Points on a hilly landscape, in no order, each with its height.
A climber steps from a point to the highest of its 3 nearest points, and stops where none of them is higher. Distance is the straight distance between rows; heights are no part of it.
Fati h=379: [ 95  85 152  82 106 105 134 165  82 132 136  93  67 124  88 120  88  78
 116  71 118  47 113  88  98 117 125 122  56 149  77 107 103 103 141  72
 175 108 128 112  92 102 134  82 113  59 129  66  27]
bazor h=81: [133  75  66 111 110  82 130 139  59 127  72  73  90 131 128 114 115  90
  69 100  67  91 120 115 152  79  80  85 126  81  77  79 106  87 107  63
  84 107 133 123  98 151 116 149  95  78  94  89 167]
Nibis h=65: [125  81  57 104 102  84 125 126  70 118  66  77  90 130 125 100 122  90
  75 104  67  98 129 131 149  78  75  86 126  69  91  83 115  75  90  64
  74 110 124 115  97 147 110 141  84  84  90  96 169]
Sarar h=225: [116  87  66 110 106  91 120 121  85 114  68  82  85 124 122  97 110  87
  81 116  63 103 115 132 137  84  89  75 119  78  90  68 103  66  91  74
  64 114 122  99 101 133 105 124  81  88  87  94 156]
Rif h=527: [108 120  42  84  87  70  73  30 121  84  87 119 137 109  79  91 108 114
 102 120  89 158 109 109 102 107  80  83 129  56 101  95 126  89  77 124
  11 115  91  88 101  77  39 109  86 124  85 116 167]
nidem h=816: [114  81 106  96  99 105 112 123  91  95  90  87  85  95  99 102 100 100
  90  96 119 106  99  90  83 104 118 113 101 123  84  94  99 107 115  81
 124 104 106 113  97  96 108  79 102  79 114  98  66]
rava h=384: [106  88 152  85  95 111 127 162  88 120 128 102  83 111  87 118  92  96
 115  82 124  59 115  97  92 108 130 120  69 155  75 107 113 112 127  81
 161  95 128 114  94  96 131  77 121  68 116  65  33]
mobe h=342: [ 78 106  98  98 102 101  67  56 138  88 106 122 140  74  87  87 103 112
 133 102  96 105  81  92  79 110  98 102 110  93 123 126  83 122  86 145
  81  87  90  90 106  73  83 109 116 130  94 135  88]
vod h=482: [ 89 105 107 107  98 106  89  89 101  85  95 111 112  83  91  82 105 103
  94  88 111 103  87 108  95 108  84  87 101 107 114  95  92 113 108 113
  99  84  84  97  87  86 100  88 101 120 120 110  77]
vor h=503: [136  82  91 105 105  96 136 147  67 146  86  71  92 129 121 129 109 100
  76  99  54  91 106 118 142  89  81  94 106  93  64 109 111 102 130  55
 119 118 137 102  88 143 137 155  94  80  88  76 131]
Vaze h=694: [114  86  88 110 122  97 110 133  88 123  62  69  89 119 117 114 107  81
  93 106  80  90 111 109 121  80  95  96 113  79  73  91  96  92 120  66
 106 124 132 101 102 121 125 123  92  70  87  89 129]
bul h=536: [115 115  42 104  91  67  76  26 126  81  83 115 126 119  83  96 113 111
  97 119  85 152 109  99 100 111  76  98 125  60  94  99 129  89  78 120
  10 109  86  92  98  92  53 119  81 120  87 119 170]
biza h=552: [136  93  89 104 110  99 137 153  67 151  84  69  80 118 112 127 109 101
  89  94  50  87 105 118 140  93 100  93  99  95  68 103 105 109 126  61
 132 122 131  97  87 134 142 140  94  71  93  75 110]
mubuf h=589: [110 110  58 128  94  85  91  67 121 101 105  91  87 121 121 101  93 100
 102 113  87 125 112 104 130  97  69  67 121  74  96  75 123  64  85  97
  51 118  78  89 109 104  91 142  73 113  88 104 166]
pezu h=368: [106  89 141  81 106 104 130 156  81 138 129  90  56 121  91 114  89  88
 106  92 115  49 106  92 107  95 117 115  65 128  81 106 115 107 129  55
 168 102 119 114  93 111 132  91 112  58 117  64  48]
Fum h=622: [100  91  90 115 112 103 105 116  90  90  78  71  87 106  95 102 108  94
  83 107 109 102 101  97  99  88 106  99 105  98  68  82  84  88 118  80
 104 112 114  97  92 101 115  90  87  80 108 109 103]
Fal h=441: [ 93 111  68 100  96  92  75  35 111  95  89 121 139  85  89  96 100 119
 113 107 104 123 102 102  94 100 104 106 114  78 104 110 103  88  77 134
  37  87  87  95 114  78  67 120 101 127  91 114 133]
fol h=563: [ 96 107  83 121 108 100 106  95 110  93  92  89  95 108 103  96 103  87
  89 104 106  98  98 103 117  85  89  78 101  95  86  76  89  70  94  81
  84 105 110  90  91  99 105 109  85 105 103 112 121]
vuf h=285: [112  91  66 109 103  92 116 117  91 109  76  81  85 132 122  88 107  85
  83 118  71  89 118 132 138  86  67  70 115  77 102  65 113  69  83  64
  66 115 117 105 103 138 106 132  82  91  84 102 167]
muno h=290: [112  83  67 111 109  85 111 111  99 107  80  80  92 128 125  96 112  89
  85 114  62 101 117 132 146  93  73  65 119  81 105  64 122  67  78  68
  67 120 103  96 107 130  97 136  79  95  92 102 169]
megep h=779: [ 83 111  90 110  95 106  86  66 115 100 106 109 137  85  91  95 100 113
 111  93 102 106  90 102  98 105  95  92  96  97 115 111  89 108  95 126
  78  85  88  93  99  87  93 117 101 131 108 118  90]
mag h=599: [ 99  98  88 120 105 104 104  98 103  86  85  87  88 106 105 102 107  92
  80  99 108 100  99 104 105  86 100  90 106  96  78  79  90  79 104  76
 101  97 109  85  95 103 114  92  87  88 107 116 105]
buf h=334: [ 92 112  74 109  98  98  75  42 124 104  96 119 142  93  90  99 101 116
 106 102 105 117  98  99 102 105  99  95 107  91 109 116  93  99  87 128
  54  79  91  96 109  74  69 117 107 129  89 119 109]
nafof h=393: [ 85 112 111  99  94 104  76  72 119  89 110 117 127  89  90  90  91 113
 116  97  94 104  81 104  76 111  86  99  98  94 128 109  86 128  90 149
 103  87  88  87 106  82  95  88 111 123 102 125  66]
zuru h=335: [ 90 111  69  93  98  95  68  46 116 107  91 123 144  83  88  96 100 126
 116 108 104 128  94  97  92 102  97 102 116  88 109 123  94 101  82 142
  48  75  89  91 107  79  64 121 105 125  91 124 119]
Degis h=679: [107  80 111 114 111 103 113 133  95  94  86  77  81  96  97 105  97  95
  88 104 115 100  95  89  93  94 111 113 101 113  79  98  91 103 117  69
 131 114  99 102  93 107 113  90  90  67 106  89  82]
Suf h=656: [104 114  63 125  92  79  93  46 121 100 105 104 108 101  92 100 100 105
  97 103 105 122 100  96 117  98  91  87  93  86 106  98 112  63  84 112
  49 100  82  94 108  89  89 138  93 125 101 112 134]
pupoz h=665: [101 108  56  91  95  80  70  35 118 101  84 128 136  87  80  82 109 122
 110 110  99 138  99 110  93  96  96 100 117  79 115 108 114  88  73 135
  21  93  94  92 112  82  53 114  94 119  85 118 145]
Lil h=586: [102 119  54  94  96  78  76  38 117  95  89 128 128 106  78  94 112 119
 109 102 101 140 103 104  97 105  94 106 119  67 103 103 114  86  84 123
  20  91  84  93 106  84  49 117  88 125  91 114 149]
Buzen h=494: [115  79 130  91  87 112 117 132  81 102  95  83  88  90  97 107  93 105
  85  95 124  89 100  88  83  95 125 126 101 133  86 109 102  96 110  70
 141 103  93 113  98 107 105  73 110  85 117  84  63]
gav h=532: [112 118  51 114  97  73  87  43 116  89  96 116 107 108  94  97  96 101
 111 112  85 143 110  98 120 102  76 106 111  68  98 100 123  75  94 122
  30 107  80  89 108  92  73 128  81 118  94 101 164]
pip h=392: [ 94  90 152  64  86 126 125 147  97  95 121 117  99  87 101 102  88 102
 103  81 123  82 109 100  73 117 153 137  71 143  96 122  79 108 110 116
 162 107 109 110  94  92 121  52 129  99 115  66  28]
nosat h=397: [122  98 122  90 116  96 124 158  78 150 108  67  56 122 103 119  92  98
  92 104  80  66 104 102 110  98 100  99  86 118  83 109 120 114 126  49
 150 107 119 103 104 120 140 120  92  59  96  69  77]
venet h=603: [124  80 125 101  97 100 118 133  84 104  93  83  86 101  97 107  94 108
  89 103 119  89 104  90  88  98 129 116  91 121  79 103 107 115 113  65
 152 111 102 111  91 103 111  82 105  73 107  82  65]
Gogo h=538: [ 52 123 160  85  96 128  76  92 118  51 138 144 108  69  82  82  95  84
 143  89 140  87  95  70  64 118 112 117  79 114 137 111  75 144  97 149
 134  85  91 111 116  76  82  44 125 107  85 107  48]
kugu h=414: [ 74 104 134  76  89 114  85 103  88  85 111 120 100  75 100  87  93  94
 109  92 114 102  88  97  67 105 102  99  91 109 136 114  84 120 105 137
 132  70  87 108  98  95  87  49 110 117 110 100  60]
zit h=502: [123  86 131  95 112  98 117 143  83 126 102  79  65 107  92 109  95 104
  92 107 102  75  98  92  94  91 115 109  86 121  72  98 117 117 114  63
 148 110 111 112 100 101 120  90 100  54  99  84  74]
zalo h=655: [115  87  96 102 119  97 114 131  93 108  74  69  78 110 110 103  93  88
  92 115  88  99  95 101 110  88 104 100 100  93  72  98 101  98 118  63
 129 123 122 100  96 112 128 111  89  67  94  94 111]
fad h=639: [102  84 103 112 121  98 115 120  93  95  73  75  83 107 103 105 104  87
  88 105 108  92  89  94 105  98 105 105 102 103  69  87 100  90 113  76
 122 117 113 103  94 106 126  90  89  81  96  95  92]
nuka h=483: [104 104  66 118 105  89  95  93 114 107  93  86  89 111 118  97  97  91
  88 110  76 105 104 118 125  94  76  65 113  85 102  62 116  60  72  76
  68 112 100  82 102 118 100 132  79  99  86 115 157]
veza h=556: [103  94  93 105 107 108 105 112  94  89  81  86  86  98  97  93 103  88
  84  89 123 108  91  93  90  97 104  99 102 111  89  90  94  91 122  77
 114 104 100 102  88  95 109  77  88  96 113 109  85]
Goza h=328: [ 86  94 143  67  90 123 105 120  81  84 119 116 105  72 113  94  93 100
 101  80 121  90 106  90  79 116 134 130  83 125 108 125  74 106 103 113
 150 101  92 108  96 103 109  48 126 110 116  80  41]
motug h=454: [100  92 119  90  94 115 106 124  79  89  93  90  88  85 114  95  92 102
  88  85 124 107 101  92  81 110 114 113  96 118 109 105  85 104 111  94
 132 101  91 107  94  93  93  66 107 106 120  95  63]
zis h=405: [102  95 155  74  78 115 129 149  90 104 122 116 108  93  96 113  91 111
 100  82 122  74 108  96  68 112 143 131  75 149  81 125  89 113 101  92
 154  97 106 120  88  98 124  65 127  90 119  59  38]
vike h=403: [ 73 101 125  83  91 112  92  98  96  84 104 106 112  83  96  88  93  98
 113  86 113 104  91  96  74 107  93 106 104 114 131 101  90 121 103 132
 114  83  84  99  97  94  88  62 110 125 116 114  58]
fezu h=628: [123  83 101 105 118  92 115 133  91 121  93  74  71 114 101 109  96  97
  87 104  92  93  91  95  99  95 111 103 101 111  84  99 107 109 113  63
 140 121 115  89 105 110 133 100  90  66  97  87  90]
Vov h=518: [102  91 111 101 104 109 107 116  82  91  91  92 103  87 102  90 104  98
  89  85 131 104  94  95  83 118 104 111 105 112  94  99  86 105 116  97
 115  94  91 109  86  95  94  72 106 106 130 110  69]
lupiz h=456: [ 80 113 133  90 101 109  74  87 123  75 120 122 111  82  84  82  97  99
 128  96 104 101  88  89  63 115  95  98  97 102 138 111  95 139  95 149
 115  90  78 100 109  82  91  83 113 121 106 111  60]
Rolof h=401: [ 78 111  99 113  93 101 102  85  97  91 104  95 117  94  95  99 102 101
  92  87 110 107  91 110  93 106  84  76  93 103 105  93  90 101 103 113
  83  86  97  89  87  81  95  92 101 124 115 113  82]
Mep h=398: [ 79  97 134  78  91 125  98 115  79  86 110 111  95  84 118  85 100  95
  96  85 122  98  95  89  69 108 109 118  98 115 128 111  83 112 107 121
 134  88  83 105  97  96  94  43 116 118 124  93  62]
nipo h=385: [ 93 112  89 122  96 108  99  70 115  95 108 106 120 100 100  97 106 103
  93 100  92 101  93 103 112  99  89  87  97  98 100  92  86  86  98 101
  74  88  90  92  94  77  98 114  98 124 111 120 109]
pivob h=693: [118 111  48 123  91  75  85  49 118 101 101  93  95 113 107 107 101 105
 102 115  95 136 108 104 126  99  76  84 114  78 101  89 123  66  87  97
  40 114  84  90 114 101  89 132  82 108  90 104 157]
vopem h=554: [100 103  62  97  98  89  69  37 122 103  90 127 131  82  81  93 112 128
 119 104 105 131  93  95  95 103 100 100 109  74 121 112 101  93  84 137
  26  93  87 107 104  80  53 118 101 124  86 109 144]
dozof h=79: [139  74  71 111 101  96 139 139  57 138  73  71  85 132 130 128 118  97
  68 102  63  86 116 121 162  77  84  98 119  86  68  93 106  89 116  45
  93 109 131 106  95 144 120 161 101  76  92  82 144]
dad h=371: [ 77 112 113  97 106 100  65  57 143  74 103 129 139  78  84  85  95 114
 135 100 104 105  87  87  72 112 109 119 112  97 126 126  94 128  79 157
  90  95  83  90 111  72  81  90 104 115  86 126  75]
tede h=415: [ 82 109 109 102  96 108  83  73 105  86 111 117 125  85  90  88 102 106
 106  95  98 103  81 101  83 114  92  92 100 104 118 111  85 122 100 141
 106  83  86  90  96  79  97  95 109 133 116 127  73]
pegik h=430: [ 74 110 128  96  94 104  85  83 115  83 121 111 120  84  96  89  89 106
 115  92  97 101  85  96  77 117  89  97 102 105 136 102  90 129 106 139
 115  76  84  92 107  79  88  76 111 126 108 122  56]
zipep h=69: [140  80  56 112  99  75 141 136  58 115  63  77  92 144 112 106 127  89
  73 108  60  94 122 136 149  83  75  85 133  73  80  78 109  75 104  63
  72 111 133 109  92 145 106 150  80  87  94  91 172]
kevek h=382: [120  86 134  81 106  99 125 149  86 127 124  91  67 113  90 112  91  95
  99  97 109  52 106  84  98 101 125 114  76 137  71 113 118 113 125  67
 158 102 119 115  91 109 123  90 106  61 111  64  58]
nula h=373: [ 89  86 124  81  87 124 105 120  80  91  99 105 100  80 105  90  95 100
  98  83 125  94  93  87  78 111 122 123  92 124 113 122  77 110 107 116
 138  87  92 115  93 105  97  57 115 108 119  94  57]
rok h=524: [ 89 105 101 101  92 108  97  98  96  82  99 106 109  84 101  91 105  99
  94  91 109 105  88  98  82 110  90  91  96 109 114 100  85 108 103 114
 109  86  90  94  88  84  92  73 103 116 121 119  72]
mar h=681: [105 104  53 120  96  72  90  68 116  98  99  82  99 122 118 109  96 100
 100 118  77 129 110 113 140 103  68  78 119  72 108  82 126  62  80  99
  43 129  79  82 104 108  94 145  73 110  91 103 176]
vad h=555: [109 119  48  98  92  73  83  29 107  94  87 120 122 110  86  93 105 120
 113 114  98 146 100 101 100 104  85  95 110  70 100 106 120  86  85 124
  21 103  87  98 105  75  57 125  86 122  80 111 156]
gelo h=455: [ 81 120 148  97  99 107  70  76 133  62 131 135 120  66  84  74  92 103
 137  98 104  97  94  82  68 100 104 116 102 110 141 116  85 141  82 155
 114  87  74  91 107  76  85  76 121 114  89 109  58]
fon h=477: [ 89 105  91 112  97 105 101  99  95  82  92  91  99  97  88  92  98  96
  83  95 114 108  91 100 105 101  94  80  93 108  88  83  81  90 105  90
  93  85 100  85  88  87 101  89  88 109 115 108  93]
Sis h=372: [111  95  71 116 113  88 100 111 100 111  79  87  84 120 119 102 108  88
  78 121  71  98 109 123 131  79  84  64 110  78 107  65 119  68  76  75
  64 105 112  94 106 124 100 118  83 101  84 106 152]
ponu h=420: [101  83 125  80  91 118 108 124  78  88  99 101  92  85 101  94  95 104
  85  90 124  99  99  96  83 103 120 123  92 119 100 113  94 100 105  89
 138  99  87 114  96 104 107  62 107  96 126  97  60]
Bog h=404: [105  90 143  91  92 107 125 157  82 110 119  93  84  95  91 120  83 104
 105  93 118  67 105  94  80  94 126 128  78 145  80 114 108 110 113  80
 149 104 113 118  94  95 118  75 117  78 116  73  51]
nem h=811: [ 58 110 156  55  94 130  97 105 100  68 132 129 106  71 100  89  91  88
 115  87 123  80 102  81  68 109 121 121  83 104 135 125  72 126 112 133
 148  92  92 110  99  93 100  48 128 109  96  91  54]
baz h=248: [ 74 115  72  86 102  95  63  43 132  99  94 132 150  84  98  91 104 129
 125  99 101 118  88  90  88  98 109 104 111  86 116 120  94 109  81 151
  54  86  94  93 108  74  72 108 104 127  83 127 119]
lufu h=592: [ 53 125 161  77  98 137  80  95 109  66 142 135  99  73  87  84  94  86
 129  87 133  83  96  81  69 111 123 119  82 116 135 115  78 136 111 141
 137  87  94 102 110  82  87  37 131 100 100 102  56]
topef h=363: [ 80  94 139  61  94 125 106 115  80  82 112 106 101  77 116  91  94  96
  99  78 125  99 102  87  66 115 122 123  91 123 118 117  75 106 103 122
 144  94  89 112  94 100  94  48 119 111 118  88  50]
noko h=437: [ 57 110 140  78 101 119  82  96  99  70 123 121  97  70  98  83  93  97
 121  83 117  89  95  88  71 116 105 107  86 113 138 111  75 136 104 141
 129  82  89 108 104  93  91  51 121 116 105 100  56]
vurik h=432: [ 71 113 126  88  98 105  71  72 127  72 114 121 122  80  93  87  98 111
 122  89  91 106  81  82  70 115  90 102  98 104 136 114  94 137  97 155
 105  79  79  94 103  81  85  77 114 127  98 114  70]
Big h=343: [ 77  97 139  65  91 126  99 114  87  81 112 116 106  74 100  88 102  95
 104  87 121  96 104  85  66 109 122 125  90 104 123 119  70 115 108 131
 147  87  88 107  95 108 101  34 127 111 109  91  48]
katak h=637: [120  80  91 104 116 100 120 140  80 140  83  66  83 123 113 126 104  95
  87 108  69  90 101 103 118  86 100 111 106  95  73 101 102 107 117  63
 134 122 124 101  92 126 142 130  91  60  93  87 107]
zudu h=632: [ 85  95 106 103  96 106 110 107  90  88  97  97 102  93  95  85  95  92
  84  86 114 115  87  97  93 110  96  85 103 112 107  95  88 101 110  98
 107  87  90  99  92  86  95  77  95 116 124 115  68]
sefu h=677: [119  93  89 109 120 101 117 140  74 132  70  72  84 114 125 120 116  92
  84 109  66  95 105 109 123  88  97 105 114  89  69 100 101  90 114  61
 120 122 135 100  93 129 138 129  87  76  89  87 126]
kud h=471: [132  79 124  97 103 105 115 140  88 123  98  83  69 113  93 109  89 102
  88 103 112  77  86  87  90  99 133 129  84 131  76 106 118 111 110  58
 153 101 112 112 102 112 112  90 109  63 111  83  64]
kosa h=378: [ 85 114  95  92  92  96  66  50 130  93  96 126 148  83  92  91 102 125
 122  94  98 110  99  99  84 108 115  99 106  84 119 124  88 122  75 153
  69  84  87  99 105  76  75 112 105 125  90 127  89]
neli h=431: [103  85 142  81  86 117 115 122  86  99 108 102  97  85 110 104  94  98
  90  92 122  89 101  91  72 108 130 130  87 131  96 120  92 108 104  87
 141 104  92 114  95 100 102  64 122  98 118  81  52]
toti h=604: [111 106  55 118 101  77  88  44 119  98 100 114 108 105  89 101 105 115
 102 102 106 127 100  95 113  94  93  94 110  78  97  99 117  73  93 125
  38  99  85  95 113  86  74 133  90 119  88 109 149]
tega h=596: [ 87 101  94 116 102 100 108 106  91  85  90  85  91 109 100 100  98  85
  80 104 117 101  90 100 103  96  96  91 100 102  81  79  87  89 110  77
 103 108 111  91  90 102 111  85  88  93 112 114  95]
Vuz h=600: [130  91 105 104 115  97 130 143  79 143  88  72  72 116 112 129 100  99
  96 102  67  86  98 108 123  95  98  96  92  96  74 104 104 110 129  63
 135 114 129  96  95 121 148 131  88  68  91  78 101]
dol h=531: [104 114  60 113  95  89  84  50 118 105  99 120 130  92  84 103 106 118
 105 105 105 126  95  92 102 100  90 103 109  74 106 108 106  84  85 125
  39  92  81  93 108  82  64 131 103 127  91 111 131]
giz h=700: [100 109  61 124  93  84  87  62 122  96 112  92  92 110 100 107  92 101
  92 111 100 122  97  98 127 101  84  79 101  81 103  86 113  57  85  98
  53 111  80  88 109 102  88 134  83 112  95 103 144]
gon h=534: [ 79 112 104 115  96 104  77  67 125  92 115 116 133  83  93  95 100 119
 120  96  97 108  84 104  93 109  94  91  92 102 120 112  84 113  94 147
  87  88  90  94 106  77  89 110  99 132 104 125  83]
Zad h=381: [ 75 116  99  96 107  90  66  47 138  93  89 133 148  83  92  87  95 116
 131 102  98 118  89  99  73  97 109 107 110  92 116 120  90 123  81 152
  72  89  90  85 112  77  77 104 109 127  91 128  90]
kek h=70: [151  90  48 110  94  79 150 141  53 136  85  67  83 139 123 132 113  89
  65 101  67  90 125 120 160  74  70  96 111  76  69  95 115  80 109  44
  81 104 123 120  90 162 118 163  91  79  98  82 173]
Pemi h=521: [112 113  44 112  87  67  74  33 127  90  99 111 112 120  88 111 105 107
 106 121  92 146 114 105 114 104  75  87 118  57  90  93 129  89  86 119
  26 116  91  94  95  89  73 125  69 115  82 113 177]
niti h=472: [ 81 113  88 105  98  97  78  52 121 102 102 124 149  80  97  92 100 115
 119  94  99 113  94 100  84  99 107 104 108  93 119 116  90 114  84 142
  65  84  86  92 109  78  78 118 103 132 101 125  97]
pur h=108: [127  81  70 106 109  92 122 139  64 130  68  81  87 124 123 116 119  90
  79 112  67  95 119 126 140  78  85  99 117  73  76  90 101  79 107  60
  95 110 137 108 100 139 122 142  96  85  89  85 151]
gev h=159: [115  82  64 107 108  94 112 132  83 131  64  74  94 117 123 104 116  85
  80 115  71  93 117 129 134  80  81  87 120  75  80  80 105  71  92  66
  84 110 126 105 104 128 115 130  86  82  81  91 149]
kita h=506: [ 67 127 158  85 100 115  77  89 123  54 139 137 102  68  82  73  95  95
 137  92 134  88  93  80  55 107 104 107  85 119 146 111  94 148  93 148
 123  84  86 108 116  74  76  46 129 114  89 111  59]
Tures h=708: [ 97 111  73 127  98  98  92  71 117  99 112 105  94  99 100 101 105  93
  84 109  99 109  94 106 120  88  86  76  93  91 101  83 104  68  84  96
  66  91  91  84  98  86  96 130  92 115  96 112 129]
mel h=286: [ 85  95 145  66  86 126 115 124  94  90 122 120 110  71 108  92  95  96
 100  84 122  92 103  86  67 118 146 126  80 120 108 136  75 114 102 111
 161 101 103 102  92 106 115  39 129 104 107  84  44]
lofun h=400: [ 76 120 126  98 103 114  70  70 134  75 123 130 129  81  86  83  88 111
 134 104 107 103  84  85  74 110  97 106 105  94 129 116  90 146  81 153
 101  92  77  97 104  73  86  86 111 118  89 122  71]
Pel h=517: [ 94 100  82 115 122  98 111 117  98 104  78  83  90 112 115 106 105  79
  86 117  94  96  98 105 117  89  94  87 109  84  74  76  87  75  99  67
  91 102 125  88  90 114 119  98  85  81  92 109 134]
vuv h=459: [ 66 118 145  78  90 121  86  92 115  73 132 128 105  73  89  81  92  88
 122  86 118  89 101  82  66 109  96 111  98 105 151 111  86 131  97 157
 129  76  82  99 105  97  85  48 134 117  97 111  52]
zat h=474: [ 76 122 160  94  95 122  63  71 129  40 148 156 113  59  64  85  88 103
 143  96 134  94  91  75  52 109 115 114  83 114 128 118  93 154  79 161
 113  84  81 109 117  67  76  66 124 107  86 115  51]
vagam h=783: [106  91  83 109 114 100 114 132  86 119  63  79  82 123 124 115 112  89
  86 103  76  93 110 105 126  87 103  96 113  88  73  83  92  86 103  61
 100 109 134  99  97 122 130 118  85  79  87  93 136]
gava h=525: [126  86 108 103 104  92 131 160  71 149  94  63  57 121 108 119 102 101
  83  99  72  74  98 108 124  98  92  92  96 105  82 103 110 113 129  62
 142 113 119 103  96 122 148 128  93  64  88  73  88]
Fadur h=508: [ 56 122 156  83  91 133  61  80 128  48 142 143 109  73  83  71  99  91
 134  94 133  89  99  78  52 110 109 116  76 119 134 112  90 140  93 146
 134  80  88 107 116  65  75  55 125 109  87 101  45]
Bukes h=473: [109 102  67 127  99  88  99  81 115 104 105  85  89 112 121 102  93  89
  91 117  75 111 108 121 132  95  73  72 112  75 103  68 122  64  69  81
  56 120  92  89 106 114 100 134  79 103  86 108 163]
nonol h=602: [133  88 111 105 121  97 120 142  79 140  85  67  67 117 108 124 100 100
  92 101  76  83  89 110 116  87  99  96 105 103  70 103 107 105 123  55
 143 119 122 106  99 122 143 115  92  69  94  81  94]
Sevun h=567: [ 91 102  77 120 108 104 101 108 109  99  93  85  90 111 105  99 100  87
  88 115  92 100 107 110 122  83  87  74 104  89  96  71  98  66  82  78
  73 104 110  91  98 103 107 112  84  95  90 102 137]
zamo h=487: [ 94 113  82 114  90  94  92  57 114  91 111 112 134  94  93  99 102 115
  97 105  96 108  93  99 106 100  96  87  93  84 109 102  93  84  92 119
  73  86  86  91 108  76  81 127 103 122 104 116 108]
Lino h=390: [132  84 122  89 112  90 122 154  83 137  99  68  62 117  94 117  93 101
 101 107  84  72  97  98 109  94 113 109  89 117  81 101 119 120 124  56
 150 111 115 109 101 121 139 106 104  56  97  72  70]
bebe h=537: [ 96  96  96 110 100 106 107 105  90  91  92  88  95  96  93  99 100  91
  87  87 114 109  89 104  94 102 105  94  95 109  94  94  84  96 116  93
 110  97  90  94  94  85 107  86  93 101 119 116  86]
fedu h=707: [104 115  64 120  89  92  93  62 123 100 110 107 102 101 101 101 100  96
  88 107  95 118  98 101 123  97  86  89 102  93 108  90 119  68  88 103
  52 106  78  88 108  96  84 139  83 118  91 111 141]
Nar h=564: [102 109  64 127 101  98  90  87 112 104 105  90  88 112 112 100  92  97
  89 114  88 102 102 111 127  94  80  67 110  87 100  75 119  59  78  83
  61 105  96  88 103 108  92 133  83 112  88  99 150]
zona h=389: [113  88 147  81  94  97 126 150  85 117 131  94  76 114  88 116  85  98
 112  91 117  53 111  93  88 112 119 119  67 144  77 106 114 114 120  64
 159  98 120 115  89 105 123  80 116  66 125  62  43]
foran h=442: [ 80 124 151  90  97 115  74  72 131  55 135 136 115  66  82  76  98 100
 139  96 120  98  87  80  58 119 103 116  95 112 134 101  99 148  85 153
 114  88  77 103 115  68  81  66 117 107  83 114  64]
muluz h=326: [118  91 124  89 114  90 124 166  74 141 118  73  52 124  95 116  92  95
 102  94  94  56 109  92 105  98 110 101  72 127  88 103 121 115 117  51
 161 101 124 112 100 118 127 105 103  50 102  65  67]
Zonem h=481: [ 76 118 142  82 100 115  71  93 120  65 127 126 102  68  86  83  95  96
 136  98 113  94  94  89  64 108 100 107  92 113 141 106  83 145  93 154
 120  84  76  93 111  83  83  61 126 117  92 112  57]
muban h=605: [101  90  75 111 116  98 102 127  88 114  66  77  76 114 116 101 112  80
  84 112  89  88 106 114 120  83 100  79 107  82  85  67  92  79  95  72
  85 113 128  93  91 128 116 112  86  88  88  99 144]
tute h=635: [ 97 106  75 121 103 100 101  85 108 100 101  91  94 111 106 102 101  88
  85 109  94 104 101 103 122  94  91  73  95  90  98  73 104  60  89  75
  67 102  91  83  97 103 106 120  83 104  89 108 143]
badig h=595: [124  89 118 105 111  97 113 131  90 115  86  72  74 107  94 116  92 108
  94 109  96  83  91  96  91 100 107 112  93 113  72  97 105 109 115  59
 140 111 105 109  97 104 122  96  97  62  97  86  87]
sif h=569: [110 102  49 110  89  84  86  42 119 102  92 118 117 100  90  97 106 119
 115 112  98 135 103  98 111 101  87 100 111  79 105 107 113  72  98 122
  40 103  85  95 107  87  58 130  85 119  89 106 145]
Tagi h=446: [ 85 101 115  81  97 110  95 105  78  85  98 105 100  88 104  82  98 104
  90  79 113 107  93  96  81 107 105 110 102 117 114 105  88 113 115 115
 117  89  82 108  92  97  91  61  95 116 129 103  65]
Gim h=51: [119  79  61 103 106  80 121 126  71 110  69  78  95 136 115 100 115  89
  76 109  62  94 119 139 143  88  82  74 127  73  95  66 115  77  70  68
  61 110 118 109 103 149 103 140  74  93  99  96 172]
Teleg h=624: [113 113  50 120  90  72  86  48 122  99  95 103  96 128 106 115  97 109
 108 116  90 132 113 103 127 108  75  92 109  62  94  87 131  71  80 103
  39 124  79  83 110  98  84 142  76 112  91 103 176]
bar h=411: [110  80 153  81  90 114 121 145  88 103 119 104  98  93 104 112  89 100
  94  87 123  79 102  97  78 108 140 131  71 142  85 120 103 105 108  82
 159  96 108 116  90  97 121  75 115  85 118  74  47]
met h=402: [119  85 141  93  95  97 117 141  91 121 114  88  84 110  90 121  90 105
 100 101 115  63 104  93  89  97 125 119  73 134  78 105 114 116 120  69
 154 103 111 124  93 107 117  83 118  65 121  72  53]
lufi h=769: [ 99 113  69 130  97  92  95  62 112  99 107 105  97 104  97 104 103 109
  82 110  95 111 103  98 130  91  89  80  95  88  95  85 114  65  87  89
  55  91  85  82 111  93  86 124  86 118  96 109 137]

Where does a climber stop that starts at each point below?
tega -> nidem
nula -> zudu
veza -> nidem
mag -> nidem
muluz -> vagam
vuv -> nem
Bukes -> lufi
zat -> nem
foran -> nem
Lino -> nidem
dol -> lufi
